Points, in no order, along strands that fork, close into loops and pass close to each other.
(in the rows, 128 means zero)
Two points are linked if the straight distance between their rows is under 48.8. Some points are linked to none.
J_475: [119 125 168 115 121 135 122 126 144 107 141 161 158 154 146 121 132 168
 125 113 132 146 109 120 137 128 153 126 142 131 134]
J_854: [ 82  95  61 187 154 165 102 108 101 180 122 107  82  43 100 152 126  71
 115 199 131 111 152 162 126 142 133 128 124 102 136]
J_352: [112 116 181 104 131 122 126 119 143  97 155 186 187 171 167 111 134 211
 111  94 129 152  91 127 129 140 164 133 164 138 160]
J_517: [124 133 122 115 131  82 114 139 151  79 108 113 113 164 145 113 163 136
 127 116  87 135  78 133 119 128 136 140  92 152 122]
J_158: [163 147 158  68  97 113 137 132 127 112 130 124 155 171 127 128 113 142
 151  79 145 178 124  99 158 104 119 134 121 129  83]
J_365: [164 141  91  94 112  49 133 124 138  85  78  95  95 171 127 115 159  93
 160  69  70 155  95 124 127 134 102 152  40 164  76]
J_489: [101 104 172 148 145 153 130 118 140 115 155 198 181 138 154 115 136 201
 105 120 125 106 119 132 118 149 153 114 182 134 186]
J_70: [144 133 172 136 103 163 124 129 121 205 148 120 140  83  79 128  76 107
 140 145 176  97 210 112 157  96 114 100 146  79 120]
J_344: [101 129  41 167 152 123 125 122 107 152 107  65  59  72 101 140 119  35
 136 198 114 121 107 166 124 137 129 136  84 126 109]
J_686: [180 155 118  58 104  65 155 136 133  86  96  97 132 191 127 125 137 111
 162  40 112 170 112  97 132 112  92 149  61 147  70]
J_34: [124 122 170 139 114 160 128 119 145 153 151 165 161 101 121 128 110 150
 122 130 150 111 171 122 138 118 135 103 165 109 138]
J_954: [115 123 113 155 131 161 126 129 112 154 132 117 107  86 127 140 122  99
 126 158 149 120 156 132 120 131 129 114 141 110 132]
J_728: [118 134 116 123 137  72 113 142 152  75 108 119 107 166 152 103 164 145
 122 122  74 126  65 143 106 138 139 141  97 155 139]
J_808: [109 135  58 153 151 121 130 131 116 136 106  75  71  90 121 138 127  56
 132 185 117 118 105 161 113 140 129 137  98 137 116]
J_731: [117 115 182 131 121 153 125 116 151 139 154 191 185 124 134 126 119 179
 112 114 141 115 150 124 136 130 148 111 175 123 150]
J_915: [182 163 152  49  99  85 155 141 135  82 116 116 159 197 137 123 118 142
 161  44 127 176 113  91 142 100  99 143 102 146  80]
J_692: [107 115 115 173 148 170 123 118 122 159 154 154 137  80 123 148 125 143
  96 158 143  99 174 136 121 140 131 118 171 111 174]
J_992: [ 83  92  68 188 162 167 104 111 108 169 134 126 100  54 115 153 133 100
  99 190 129 104 153 155 120 149 137 130 142 107 156]
J_138: [113 155  45 158 149  76 128 147 136 104 102  90  60 112 128 122 150  75
 123 166  69 107  61 184  98 164 129 149  80 160 133]
J_702: [179 155 187  52  83 119 137 128 125 119 140 144 173 174 139 116  96 165
 159  67 159 178 139  92 162 101 113 130 150 132  82]
J_690: [122 131 116 140 123 147 129 134 121 133 118 101 100 111 125 132 129  89
 138 156 141 127 130 130 122 125 127 116 122 125 114]
J_386: [173 152 193  56  86 121 131 125 131 120 143 154 179 170 147 115  95 178
 152  68 158 177 142  97 158 106 119 129 158 131  90]
J_664: [115 127 158 106 136 103 121 132 148  80 137 152 159 179 161 115 146 184
 118 101 113 152  79 122 126 126 155 137 127 141 145]
J_856: [107 119 161 115 140 106 126 130 149  81 142 159 162 178 167 110 149 191
 114 109 111 146  73 127 123 136 159 136 136 139 160]
J_200: [134 118 175 132 114 161 129 117 146 191 155 153 167  90  97 128  86 141
 125 140 168  97 205 117 151 103 120  97 172  92 138]
J_583: [114 114 175 142 134 159 126 115 147 136 156 194 178 119 138 128 124 183
 108 121 136 102 151 127 131 133 146 108 180 122 169]
J_217: [157 158 177  54 118  89 144 138 143  62 139 150 182 204 173 117 117 199
 139  53 119 171  86 105 133 113 131 144 137 155 121]
J_960: [ 89  93  81 189 160 172 106 113 112 175 147 140 121  58 109 159 134 125
  86 182 137  97 170 149 124 146 134 126 162 102 168]
J_559: [ 87 110  86 170 179 128 124 130 128 116 132 138 105 116 171 122 151 139
 100 179 107 105  81 158  91 165 148 147 139 139 185]
J_196: [133 135 100 130 122 131 138 137 109 136  95  62  76 118  98 130 125  50
 152 157 135 127 124 135 122 115 115 127  93 134  84]
J_518: [ 86 105  98 171 182 116 133 133 137 103 138 146 119 135 180 107 162 166
 102 171 104  98  66 158  82 170 147 143 151 140 201]
J_989: [125 118 155 156 139 169 128 112 148 173 162 173 175  87 111 137 104 175
  99 149 151  86 194 124 141 116 126 103 197 108 176]
J_104: [181 160 131  53 102  69 155 139 135  82 103 105 144 197 134 122 129 123
 163  39 118 170 111  91 133 109  94 149  74 150  76]
J_502: [104 147  40 165 158  83 126 143 133 112 107  92  62  99 128 128 142  74
 120 180  75 106  64 183 100 160 133 149  84 153 136]
J_76: [ 99 110  82 171 150 161 114 122 108 160 131 116  98  66 126 148 128  95
 112 177 143 115 148 147 117 144 133 128 136 109 142]
J_49: [101 113 165 117 143 110 129 126 151  83 148 172 177 183 173 102 150 212
 110 106 114 146  72 128 119 143 163 135 150 136 172]
J_787: [163 134 105  88 108  69 138 126 129 107  82  78  99 167 101 119 144  77
 163  81  98 156 113 114 134 110  99 146  47 148  63]
J_929: [139 132 129 103 111 107 126 135 138 104 108  93 115 157 112 126 141 102
 145 115 121 153 112 114 138 105 123 131  93 136  84]
J_582: [163 146 148  75  93 108 136 132 126 116 126 113 146 172 114 130 118 126
 154  83 143 177 122  96 159 102 114 132 108 123  76]
J_362: [142 134 109 106 114  90 126 131 138 101  90  81  98 157 108 119 146  89
 150 115 105 143 106 121 131 109 114 136  73 146  77]
J_874: [149 133 183 123  90 153 121 134 118 193 139 126 141  97  81 123  83 105
 152 131 172 110 194 105 163 100 121 100 131  87  94]
J_663: [139 129 128 121 105 132 131 136 121 132 103  82  97 137 100 129 133  74
 156 139 137 139 128 118 134 105 119 118  97 127  83]
J_280: [102 103 112 181 166 173 119 116 124 157 167 171 158  88 121 150 132 179
  76 163 132  83 165 138 123 144 134 119 198 117 203]
J_87: [195 161 190  45  78 113 150 134 123 114 131 135 172 185 135 112  87 158
 172  56 157 180 138  84 163  94 100 130 139 134  72]
J_472: [ 86 104 114 166 175 129 133 134 138 103 142 154 133 139 178 107 159 172
 100 162 112  99  79 148  89 167 149 136 157 139 199]
J_99: [167 150 191  56  95 119 133 126 134 105 144 163 182 177 161 116  99 189
 143  67 147 178 129 101 151 112 127 132 164 138 103]
J_579: [103 114 153 157 141 162 131 121 137 124 149 175 154 119 149 127 135 168
 106 132 131 105 131 131 119 142 145 115 168 129 173]
J_39: [195 157 129  47  92  67 166 137 125 100  88  89 125 199 114 124 126  90
 175  31 122 173 124  92 132 105  77 154  49 142  61]
J_105: [101 118 122 160 150 160 127 129 127 126 136 141 122 107 152 134 140 131
 110 154 132 111 127 137 110 146 141 124 147 128 163]
J_500: [116 138 106 131 139  90 119 142 148  85 104 106  94 147 144 113 158 118
 123 144  89 116  77 151 103 139 135 142 101 156 131]
J_754: [187 159 153  52  94  92 159 140 128  98 116 109 153 194 122 126 111 129
 166  52 137 180 124  88 147  96  92 143 101 140  70]
J_946: [108 124 132 141 141 135 127 136 139 104 122 130 117 137 153 122 146 133
 119 148 121 122 102 136 113 137 145 126 129 139 146]
J_61: [ 93 103 120 176 168 165 125 122 120 131 155 172 150 108 152 136 140 174
  90 149 125  90 132 137 109 158 141 124 179 127 200]
J_626: [169 162 184  48 110  93 145 139 144  68 134 150 183 203 171 115 112 193
 147  51 125 174 100  98 136 106 123 140 143 154 108]
J_112: [123 129 148 111 112 124 124 131 144 103 125 128 137 156 135 126 138 136
 131 117 128 149 108 116 140 116 144 125 121 131 114]
J_380: [115 111 170 150 139 163 126 114 147 142 157 192 182 110 131 130 121 185
 101 130 135  93 162 126 130 130 140 106 189 121 176]
J_789: [ 88  92  84 188 167 171 108 115 113 167 150 151 126  67 119 156 138 136
  82 179 131  96 163 147 122 150 136 127 168 110 180]
J_819: [107 121 118 161 141 166 126 129 124 140 137 139 121  94 140 140 131 124
 114 154 140 112 147 135 116 141 135 117 150 120 153]
J_961: [137 130 130 116 107 121 129 134 130 118 105  89 105 145 106 127 138  88
 148 131 129 142 120 119 135 106 122 123  95 133  86]
J_682: [157 141  87 101 112  51 128 123 140  86  73  93  85 166 124 112 161  93
 158  84  65 147  92 134 126 137 106 148  41 166  81]
J_906: [122 143  84 135 136  99 128 139 137 104  97  82  76 128 124 120 144  78
 135 155  98 118  95 156 110 136 125 141  90 155 107]
J_19: [142 134 157 144 108 165 125 129 111 207 146 113 126  77  78 132  81 100
 135 154 179  97 213 115 151 100 111 104 141  77 124]
J_422: [108 107 135 173 162 170 125 114 130 152 168 184 172  92 124 141 124 190
  84 152 132  81 169 134 124 137 134 112 204 119 201]
J_574: [103 123  95 154 154 141 127 130 125 123 123 114  93 102 148 139 136 102
 115 173 125 117 111 148 105 148 140 132 128 135 147]
J_515: [165 138 161 121  82 153 125 140  89 186 112  87  95 114  72 134 102  56
 169 138 164 125 168 100 164  96 110 111  94 100  66]
J_451: [100 110 111 174 155 168 122 123 120 146 150 155 132  87 138 146 132 143
  96 157 136 102 153 137 116 148 135 124 165 116 176]
J_92: [152 147 187  64 114 113 131 127 138  88 148 167 187 186 175 117 110 202
 133  66 136 175 106 109 140 116 140 138 162 144 123]
J_921: [ 95 104  66 178 145 162 109 114  90 184 124  97  80  47  99 152 118  62
 121 194 140 116 156 156 127 135 129 126 119 100 125]
J_390: [109 107  94 177 139 169 111 117 108 192 145 125 115  53  94 156 115 107
 102 178 157 103 195 141 131 129 121 120 154  87 148]
J_317: [114 121 175 109 128 125 125 123 146  95 148 175 175 168 161 115 133 193
 115 101 125 150  94 124 131 133 162 130 149 137 150]
J_925: [117 128 135 146 118 160 128 131 128 137 130 128 122 107 130 132 128 114
 132 143 145 122 144 124 125 126 132 109 139 116 127]
J_81: [106 108 177 110 140 119 129 118 146  89 154 189 189 179 171 105 141 219
 109  97 122 148  81 127 124 144 164 134 163 139 172]
J_24: [124 126 104 150 125 156 126 130 103 160 123  93  90  84 114 139 119  73
 136 168 152 124 150 133 121 128 122 114 123 113 113]
J_36: [148 130 148 108  91 130 128 131 117 137 117  99 121 145  95 129 123  93
 157 119 148 152 131 104 153 102 120 119 100 117  75]
J_486: [149 144  81 114 116  55 125 126 141  80  77  96  76 160 127 108 166  98
 153  93  55 136  80 145 120 145 111 147  51 172  91]
J_565: [110 113 115 176 151 173 120 114 128 172 163 159 149  74 109 152 120 158
  88 165 145  91 190 135 131 133 128 116 186 106 181]
J_696: [106 117 157 149 135 159 129 122 140 125 145 166 153 121 144 127 133 159
 113 131 133 114 137 129 125 139 148 111 160 126 161]
J_193: [130 118 199  91 121 129 122 112 142 114 159 204 201 163 163 116 122 221
 112  84 141 151 121 123 135 136 159 131 184 137 150]
J_264: [185 168 140  48 101  66 161 140 143  70 100 111 148 204 143 118 133 133
 166  24 112 168 108  89 129 112  90 150  75 155  80]
J_928: [162 131 111  92 102  86 135 129 121 114  85  71  98 164  93 121 138  73
 161  96 109 153 117 116 140 101 100 141  56 138  62]
J_9: [134 126 196  83 123 124 125 116 139 105 157 196 198 172 171 116 117 219
 115  77 139 160 112 119 136 134 155 132 179 139 145]
J_246: [ 84  89  88 191 179 167 110 116 111 155 157 162 141  83 130 150 145 161
  76 171 122  86 144 149 116 162 142 129 179 120 201]
J_639: [121 121 109 164 126 166 121 126 101 186 141 110 107  63  99 147 108  91
 124 164 162 108 189 133 128 124 119 112 143  88 132]
J_123: [115 138  76 143 145 121 129 136 125 125 108  81  74 105 123 132 132  69
 132 176 120 120 104 154 108 136 128 135 102 142 113]
J_420: [144 137 150 148 110 167 120 131 101 210 142 103 113  70  75 137  83  85
 137 157 178  98 212 117 150 102 110 106 134  75 121]
J_159: [112 111 158 162 149 168 129 116 142 149 164 189 181 104 129 136 121 192
  94 139 134  83 166 132 127 131 138 106 201 122 192]
J_725: [195 152 146  54  90  89 161 137 110 117 102  90 134 192 102 127 114  97
 174  54 141 177 131  87 150  90  82 149  67 129  60]
J_157: [127 131 174  85 134 100 130 126 143  74 151 170 184 192 176 110 131 215
 117  81 121 165  77 122 128 130 155 143 152 145 150]
J_38: [142 136 195  76 119 118 128 121 138  94 153 183 191 179 173 116 118 214
 122  73 135 168 106 117 139 126 151 135 170 142 139]
J_197: [104  98  87 184 141 167 108 114 100 209 142 114 106  44  77 158 113  97
 102 190 156 103 201 144 134 127 123 121 148  79 146]
J_598: [124 132 161  96 124 112 126 130 145  90 139 149 159 174 152 121 137 174
 121  98 123 160  91 119 138 121 153 137 130 138 131]
J_860: [198 155 139  49  91  80 167 138 118 109  95  88 129 195 107 125 116  93
 175  38 134 176 130  89 142  95  77 151  58 133  59]
J_677: [108 131  95 151 155  81 122 146 146  85 114 121  92 145 162 101 165 136
 114 155  78 106  53 168  82 159 142 146 115 154 166]
J_160: [129 125 127 161 123 167 124 123 112 203 147 116 125  63  85 141  94 109
 118 166 172  99 212 127 138 110 113 110 156  79 140]
J_235: [154 130 156 115  86 143 126 134 109 156 116  96 114 132  88 130 117  85
 160 124 155 143 145 102 157  99 120 114 102 110  73]
J_201: [132 132 160 139 100 160 127 130 121 168 136 126 130  98 103 128 107 109
 144 136 160 118 172 116 142 111 126 102 138  98 109]
J_152: [162 130 133  91  94 107 137 132 116 129 103  84 115 162  90 130 129  85
 160 102 133 162 126 103 153  93 108 135  78 124  62]
J_716: [113 140  77 142 147 114 127 138 135 113 105  85  78 113 131 128 137  78
 129 172 109 117  96 156 108 140 130 138  99 148 118]
J_536: [ 81  99 100 178 183 149 126 122 122 122 146 160 134 116 166 124 153 167
  93 166 119  95 101 147  97 169 145 135 167 134 203]
J_966: [159 141  86 106 119  38 130 128 140  71  78 112  85 176 148 114 169 111
 158  72  44 149  65 143 122 156 111 149  43 176  96]
J_137: [ 83 106  88 173 184 118 127 131 134 109 138 144 112 125 176 111 157 151
  98 179 103 100  69 161  82 172 147 146 143 141 196]
J_936: [117 129 148 116 121 121 122 132 148  94 127 132 136 159 143 126 142 146
 126 119 121 146  99 121 131 122 146 127 120 138 123]
J_64: [118 128 133 132 123 137 127 133 137 114 117 110 110 132 131 127 139 109
 133 141 130 133 117 126 123 123 137 119 121 134 115]
J_79: [120 158  50 154 137  69 130 146 135  98  94  91  55 124 124 117 157  77
 128 148  62 109  58 184  96 169 123 151  74 170 124]
J_561: [ 84  97  73 180 168 160 110 116 111 155 134 131 103  67 136 148 136 109
  97 184 128 107 136 154 118 155 142 134 141 115 163]
J_563: [126 126 141 154 118 167 127 125 124 181 148 132 133  78 103 136 102 120
 126 150 163 103 196 125 135 115 119 102 156  93 138]
J_51: [158 131 126  97 101 101 134 129 119 122  94  78 104 160  90 128 134  79
 161 107 125 157 121 108 146  94 106 135  74 132  67]
J_248: [187 153 119  56 100  64 160 136 129  97  90  88 124 191 119 123 136  95
 169  38 114 171 119  95 132 111  85 151  48 146  65]
J_507: [137 130 139 126 103 145 130 133 114 145 112  90 100 125 100 130 123  79
 154 142 147 136 139 117 137 108 120 112 108 117  85]
J_853: [121 128 168 106 121 124 125 125 145 101 141 161 164 164 152 122 133 176
 122 101 130 156  99 121 139 129 156 130 140 135 135]
J_684: [ 96 114 140 158 154 151 133 129 138 108 139 156 138 133 163 122 145 162
 107 145 123 109 105 137 105 151 151 125 152 135 178]
J_988: [128 149  62 137 130  99 139 137 122 124  88  58  62 115  97 123 135  41
 145 161 101 117 102 160 110 132 114 142  74 153  90]
J_879: [ 93  97 101 187 172 173 115 116 116 159 162 168 151  83 121 151 136 171
  77 166 130  86 159 142 121 151 138 124 188 115 199]
J_225: [112 124 129 160 135 170 126 127 126 150 144 143 130  87 129 141 123 128
 115 149 147 108 164 129 123 133 130 111 159 111 150]
J_279: [129 127 136 155 120 166 124 124 115 189 147 123 124  72  93 139  98 107
 125 156 166 103 203 125 138 113 112 108 152  86 136]
J_557: [116 108 191 118 125 143 125 113 146 122 157 203 195 145 149 118 127 206
 107 102 135 125 129 126 133 137 160 120 182 131 161]
J_31: [ 84 102 123 168 174 143 133 127 135 103 145 165 147 139 177 106 159 184
  99 152 116 101  88 140  95 166 150 128 167 135 202]
J_888: [ 99 100  87 184 148 169 112 115 111 185 149 135 118  55 100 158 123 114
  94 180 148 105 186 147 127 136 129 123 161  95 158]
J_657: [124 118 156 151 131 169 129 114 143 173 159 164 164  85 108 134 101 157
 108 147 153  92 198 124 139 115 124 102 185 102 159]
J_627: [152 133 192 121  96 157 121 129 122 209 144 127 147  92  75 124  70 109
 146 135 179 102 207 106 169  94 116 101 138  81 104]
J_604: [131 139 169  81 131  96 130 131 144  76 145 157 175 191 169 115 130 199
 120  77 118 166  81 117 132 127 150 142 139 146 139]
J_378: [139 132 166 133  94 157 124 131 118 182 141 125 135  95  91 125  95 105
 145 135 167 113 187 112 149 106 121 100 137  89 108]
J_712: [131 120 164 144 122 166 130 115 144 183 155 156 165  86 101 130  94 148
 118 147 164  92 204 121 146 107 120 101 179  94 149]
J_912: [ 79  88  75 195 178 168 104 114 110 162 144 149 119  70 124 152 144 133
  82 185 120  94 143 155 116 158 144 133 159 117 183]
J_163: [110 112  76 166 138 159 114 121  92 177 127  94  85  58 104 150 115  66
 128 182 148 119 156 145 121 133 127 123 125 102 119]
J_135: [ 97 113  86 168 158 157 116 122 115 145 129 125 102  82 140 146 133 104
 109 176 133 113 134 147 111 152 137 129 139 120 155]
J_673: [112 137  94 144 147  76 117 148 147  81 108 114  87 146 155 102 166 129
 119 147  72 107  53 169  87 156 139 147 105 158 155]
J_68: [112 125 157 141 123 156 128 125 140 123 136 154 141 124 139 126 133 143
 122 131 136 124 130 125 125 130 142 113 147 124 142]
J_366: [144 136 142 142  99 159 126 137  97 175 122  95 100  94  92 134 107  73
 156 147 164 119 168 114 140 109 116 106 119  98  97]
J_584: [ 96 106 143 168 160 164 130 120 128 123 155 182 163 119 153 125 141 188
  97 139 125  91 126 137 109 153 145 117 183 133 200]
J_649: [142 139 122  91 121  78 122 135 145  83 108 108 126 173 133 122 147 133
 138  91 102 156  93 117 132 117 129 142  87 145  98]
J_811: [ 81  91  64 189 156 170 100 109 105 179 129 118  89  47 103 153 129  84
 104 196 131 105 157 160 124 143 135 130 134 101 146]
J_73: [ 84  97  99 184 179 164 118 117 115 142 155 164 140  97 146 141 146 165
  81 164 125  92 133 144 110 164 142 129 178 125 201]
J_428: [135 155  68 135 122  62 130 138 138  87  77  90  57 148 122 107 164  85
 143 122  55 119  71 167 107 158 114 147  64 175 105]
J_920: [118 134 109 132 141  70 113 144 150  74 105 118  96 160 156 100 170 138
 119 132  69 113  56 158  94 149 140 144 100 158 147]
J_350: [102 126  76 154 160 130 125 134 126 123 115 101  87  98 142 134 138  88
 117 181 118 117 101 158 106 148 138 139 116 139 139]
J_308: [202 157 157  49  85  94 164 139 112 118 111 100 143 192 105 126 103 109
 177  53 146 179 135  84 158  87  81 145  84 129  57]
J_314: [116 119  93 158 131 159 119 126  96 175 127  95  90  66 107 147 113  69
 133 174 152 120 161 139 121 130 124 118 126  99 118]
J_148: [106 104 182 139 137 149 128 113 146 120 156 204 193 141 152 116 133 206
 106 111 126 109 123 130 125 144 157 115 184 134 178]
J_448: [154 143  87 113 116  46 123 127 141  76  75 106  79 169 139 108 169 109
 155  86  46 140  68 145 120 152 113 146  48 176  98]
J_340: [151 143 114  85 119  64 125 135 145  77 103 110 125 177 140 118 155 131
 141  76  88 154  85 113 128 122 120 148  74 155  97]
J_353: [158 134 157 118  85 147 128 134  99 167 115  88 104 124  79 133 108  70
 163 131 157 136 153 102 158 100 114 113  96 107  70]
J_85: [132 126 169 138 106 161 127 124 133 182 148 145 152  90  97 127  92 127
 134 133 167 104 195 116 148 109 120  98 157  92 127]
J_83: [140 129 133 156 118 169 118 127  96 221 145 101 108  59  66 147  82  85
 128 169 179  97 220 122 150 103 107 113 137  70 130]
J_550: [180 165 165  45 100  90 156 140 142  74 124 129 170 201 148 122 113 159
 158  42 128 176 110  92 142  99 104 139 118 150  86]
J_923: [123 115 140 163 150 172 129 109 142 179 167 167 172  80 102 142 104 174
  90 161 151  86 201 127 142 115 122 107 204 109 182]
J_395: [111 126 142 131 132 131 124 135 145 100 123 130 123 147 148 124 145 137
 122 137 118 131 102 130 120 125 145 124 122 137 134]
J_922: [173 163 179  47 103  93 152 139 141  72 132 142 179 201 161 119 109 177
 152  47 128 175 104  94 140  99 116 136 136 152  97]
J_533: [ 98 119  95 158 153 153 123 129 122 134 128 120 102  95 146 139 133 107
 112 173 132 115 125 143 110 147 139 130 136 128 151]
J_412: [124 109 197 101 124 135 122 111 145 122 161 213 206 155 154 116 121 218
 108  90 140 135 126 125 135 139 160 125 188 134 159]
J_767: [156 133 144  93  93 115 133 133 117 129 113  95 122 159  95 130 124  97
 160 104 143 163 126 102 156  97 114 128  91 122  69]
J_765: [124 132 107 139 127 139 130 133 119 133 108  89  91 112 123 130 129  78
 141 161 137 126 127 133 118 125 127 119 115 129 107]
J_842: [158 145 107  84 115  54 130 135 143  77  95 106 120 178 138 122 157 123
 149  66  84 156  93 114 129 128 116 152  62 158  89]
J_878: [176 148 149  63  91  99 147 135 120 111 119 106 147 180 112 129 114 125
 161  70 141 177 124  91 156  97 103 140 100 131  72]
J_866: [143 135 121  95 113  91 126 134 141  94 105 100 120 167 120 123 145 115
 143 101 109 157 101 114 137 110 122 137  85 142  86]
J_287: [199 162 179  48  80 109 157 136 118 119 125 120 162 189 121 121  91 139
 176  56 155 184 137  84 161  90  94 135 123 130  63]
J_343: [163 144  97  86 117  45 130 129 141  75  86 104 106 177 141 118 160 114
 151  70  73 152  84 121 124 134 109 151  52 165  89]
J_852: [127 112 181 132 125 158 128 111 158 161 161 191 186 106 118 129 104 179
 112 127 148  99 182 123 141 116 136 104 192 114 156]
J_204: [123 129 141 147 112 162 127 130 123 155 134 127 124  98 116 132 116 108
 136 143 154 118 163 123 130 120 124 103 142 105 120]
J_388: [127 160  55 147 129  65 127 143 135  88  85  91  51 137 123 110 166  80
 138 132  49 114  57 182  98 170 120 149  66 178 117]
J_349: [167 145  94  90 116  35 133 130 140  74  81 114 102 182 149 117 164 116
 158  59  61 156  76 124 123 150 111 151  44 173  93]
J_740: [131 136 122 104 125  82 117 138 149  78 107 110 118 167 138 116 157 132
 133 106  92 144  84 125 125 123 133 141  89 150 111]
J_474: [111 127 113 147 134 154 127 133 128 128 123 112 103 106 138 136 133 100
 127 157 136 122 129 135 115 134 132 121 129 127 130]
J_997: [ 96 113 112 164 163 152 126 128 127 122 136 142 119 110 160 131 144 135
 105 161 126 106 115 142 103 154 144 129 148 131 174]
J_862: [180 162 173  48  93 104 153 137 133  93 129 129 167 192 142 121 104 158
 160  55 142 182 118  90 151  97 105 135 129 142  81]
J_221: [117 124 137 159 126 170 129 122 125 158 147 148 137  86 122 139 115 132
 117 147 151 105 177 127 126 126 124 106 163 105 149]
J_444: [114 125 161 127 121 144 124 126 143 113 136 152 146 142 143 125 135 152
 122 122 133 135 115 121 133 129 150 117 139 129 135]
J_512: [ 76  90  74 186 191 146 117 117 118 137 143 149 115  96 161 132 152 145
  91 184 110  96  99 157 102 174 147 144 150 129 194]
J_801: [122 129 139 121 114 132 127 135 139 106 118 113 121 145 129 125 138 120
 135 130 127 143 112 122 131 116 139 120 115 131 108]
J_167: [118 115 184 119 118 148 123 117 149 132 153 193 183 135 141 124 122 185
 113 107 138 127 138 124 138 132 154 114 172 126 148]
J_304: [ 94 105  95 176 166 165 118 119 116 145 145 148 120  83 142 145 137 134
  93 167 130 104 142 142 110 157 138 131 157 118 178]
J_96: [124 127 152 151 115 165 127 126 129 169 148 145 143  88 111 133 107 129
 126 142 158 106 187 121 136 114 123 103 160  96 138]
J_320: [ 80  91  77 188 180 161 109 115 111 150 143 149 119  80 141 146 144 136
  86 177 122  96 132 149 112 163 143 135 157 121 187]
J_276: [139 131 144 136  99 156 128 138 105 158 119  98 103 109  99 129 114  77
 155 145 157 125 156 115 137 110 121 107 116 108  90]
J_615: [145 153 169  64 127  88 136 136 142  65 141 151 177 200 174 115 125 201
 129  64 116 167  82 111 128 119 138 146 138 150 130]
J_529: [114 111 120 174 152 176 122 111 132 181 164 158 157  74  99 151 112 163
  82 168 151  88 201 133 137 124 123 113 199 106 184]
J_595: [135 154  68 132 122  72 132 136 136  93  78  80  60 140 112 110 157  72
 144 132  67 117  84 165 110 149 113 145  62 171  99]
J_622: [152 138 142 141  99 161 125 137  88 181 120  86  92  94  83 138 102  60
 155 152 164 115 174 113 143 104 113 108 109  97  88]
J_93: [161 139 126 137 104 158 127 137  73 189 105  66  67  93  73 146  98  26
 161 161 160 116 163 115 144 103 106 119  88 106  71]
J_794: [161 149 187  57 105 116 135 128 138  92 145 165 183 185 168 121 105 197
 139  65 139 176 114 104 144 113 131 134 160 144 112]
J_534: [204 160 168  49  81 104 161 138 113 122 117 108 150 189 110 124  95 119
 177  55 154 180 136  82 160  87  84 142  99 129  60]
J_947: [176 158 163  56  93 108 146 133 128 106 131 124 161 185 131 124 107 147
 157  66 147 181 126  94 156  98 110 136 126 134  77]
J_183: [131 122 127 161 126 171 121 120 108 220 151 110 120  59  71 146  85 105
 118 173 179  95 223 126 147 104 111 112 155  70 143]
J_339: [111 126 123 143 134 143 126 137 136 114 121 118 110 125 143 126 139 114
 123 152 129 124 115 132 115 132 138 122 127 136 132]
J_967: [100 128  59 158 164 117 125 130 126 126 115  95  77  94 136 134 131  79
 119 191 108 116  93 164 106 149 138 142 104 140 137]
J_613: [ 89 108  95 170 174 140 124 127 126 122 136 141 114 112 165 128 148 140
 100 172 116 104  98 148  98 163 145 140 144 133 182]
J_485: [113 124  92 151 139 152 125 129 112 144 121  98  91  88 124 140 124  77
 131 173 143 125 137 141 116 137 128 122 125 123 124]
J_487: [158 136 106  87 111  69 132 129 137  94  90  88 108 171 113 122 147  95
 156  82  96 154 107 113 133 112 107 147  57 148  74]
J_778: [ 83  98 113 179 178 154 128 123 122 119 151 168 144 122 170 121 155 179
  93 156 118  95 102 141  98 171 147 130 172 136 208]
J_126: [102 129  44 163 156 125 125 127 114 143 109  72  64  80 114 141 124  51
 132 195 115 121 106 165 117 142 129 138  91 131 115]
J_653: [139 139 148  89 111 107 126 133 141  97 127 126 147 172 135 128 132 147
 138  94 126 167 104 109 145 113 135 135 115 135 101]
J_513: [160 140 161 132  90 160 119 143  89 196 122  91  97  97  72 137  92  58
 160 144 168 113 184 104 157  97 111 109 105  94  80]
J_252: [102 117  77 164 150 154 119 124 107 155 124 102  88  73 125 146 125  82
 120 181 137 120 135 150 114 143 132 129 125 118 132]
J_168: [ 99 102 159 159 152 159 131 115 137 120 157 195 177 130 154 119 138 197
 101 129 125  95 126 132 116 152 150 113 187 132 195]
J_213: [133 125 192  92 108 133 119 116 143 129 154 194 190 150 149 121 114 195
 119  90 149 152 138 120 143 129 151 124 175 130 133]
J_385: [129 150  72 132 131  84 129 138 136 101  85  76  68 133 114 118 150  72
 142 144  84 117  93 160 108 139 116 144  74 162  99]
J_131: [101 139  46 165 162 102 126 134 131 121 112  90  69  96 130 133 136  72
 119 191  92 111  78 175 107 154 135 148  91 143 134]

A piece is two or more points that can be reached from each other along the links. Count, over all rows, the pieces, the separate loops (a circle has one, a figure eight two, a Y none), the forks (points with three links) and the tips (points with one).
pieces | 7
loops | 6
forks | 8
tips | 10

A fork is a point with three links, a tip a point with one. Leave the first point through the second and follow the links. Name the first fork or tip that comes.
J_87 / J_702 | J_557
J_36 / J_767 | J_487
J_502 / J_131 | J_135
J_801 / J_112 | J_339

Name the points in between on the shortest way along the links from the first point to the second, in order.
J_507 / J_966 | J_663 > J_961 > J_929 > J_866 > J_649 > J_340 > J_842 > J_343 > J_349
J_79 / J_350 | J_138 > J_502 > J_131 > J_967
J_279 / J_819 | J_563 > J_96 > J_221 > J_225
J_767 / J_513 | J_36 > J_235 > J_353 > J_515
J_99 / J_38 | J_794 > J_92
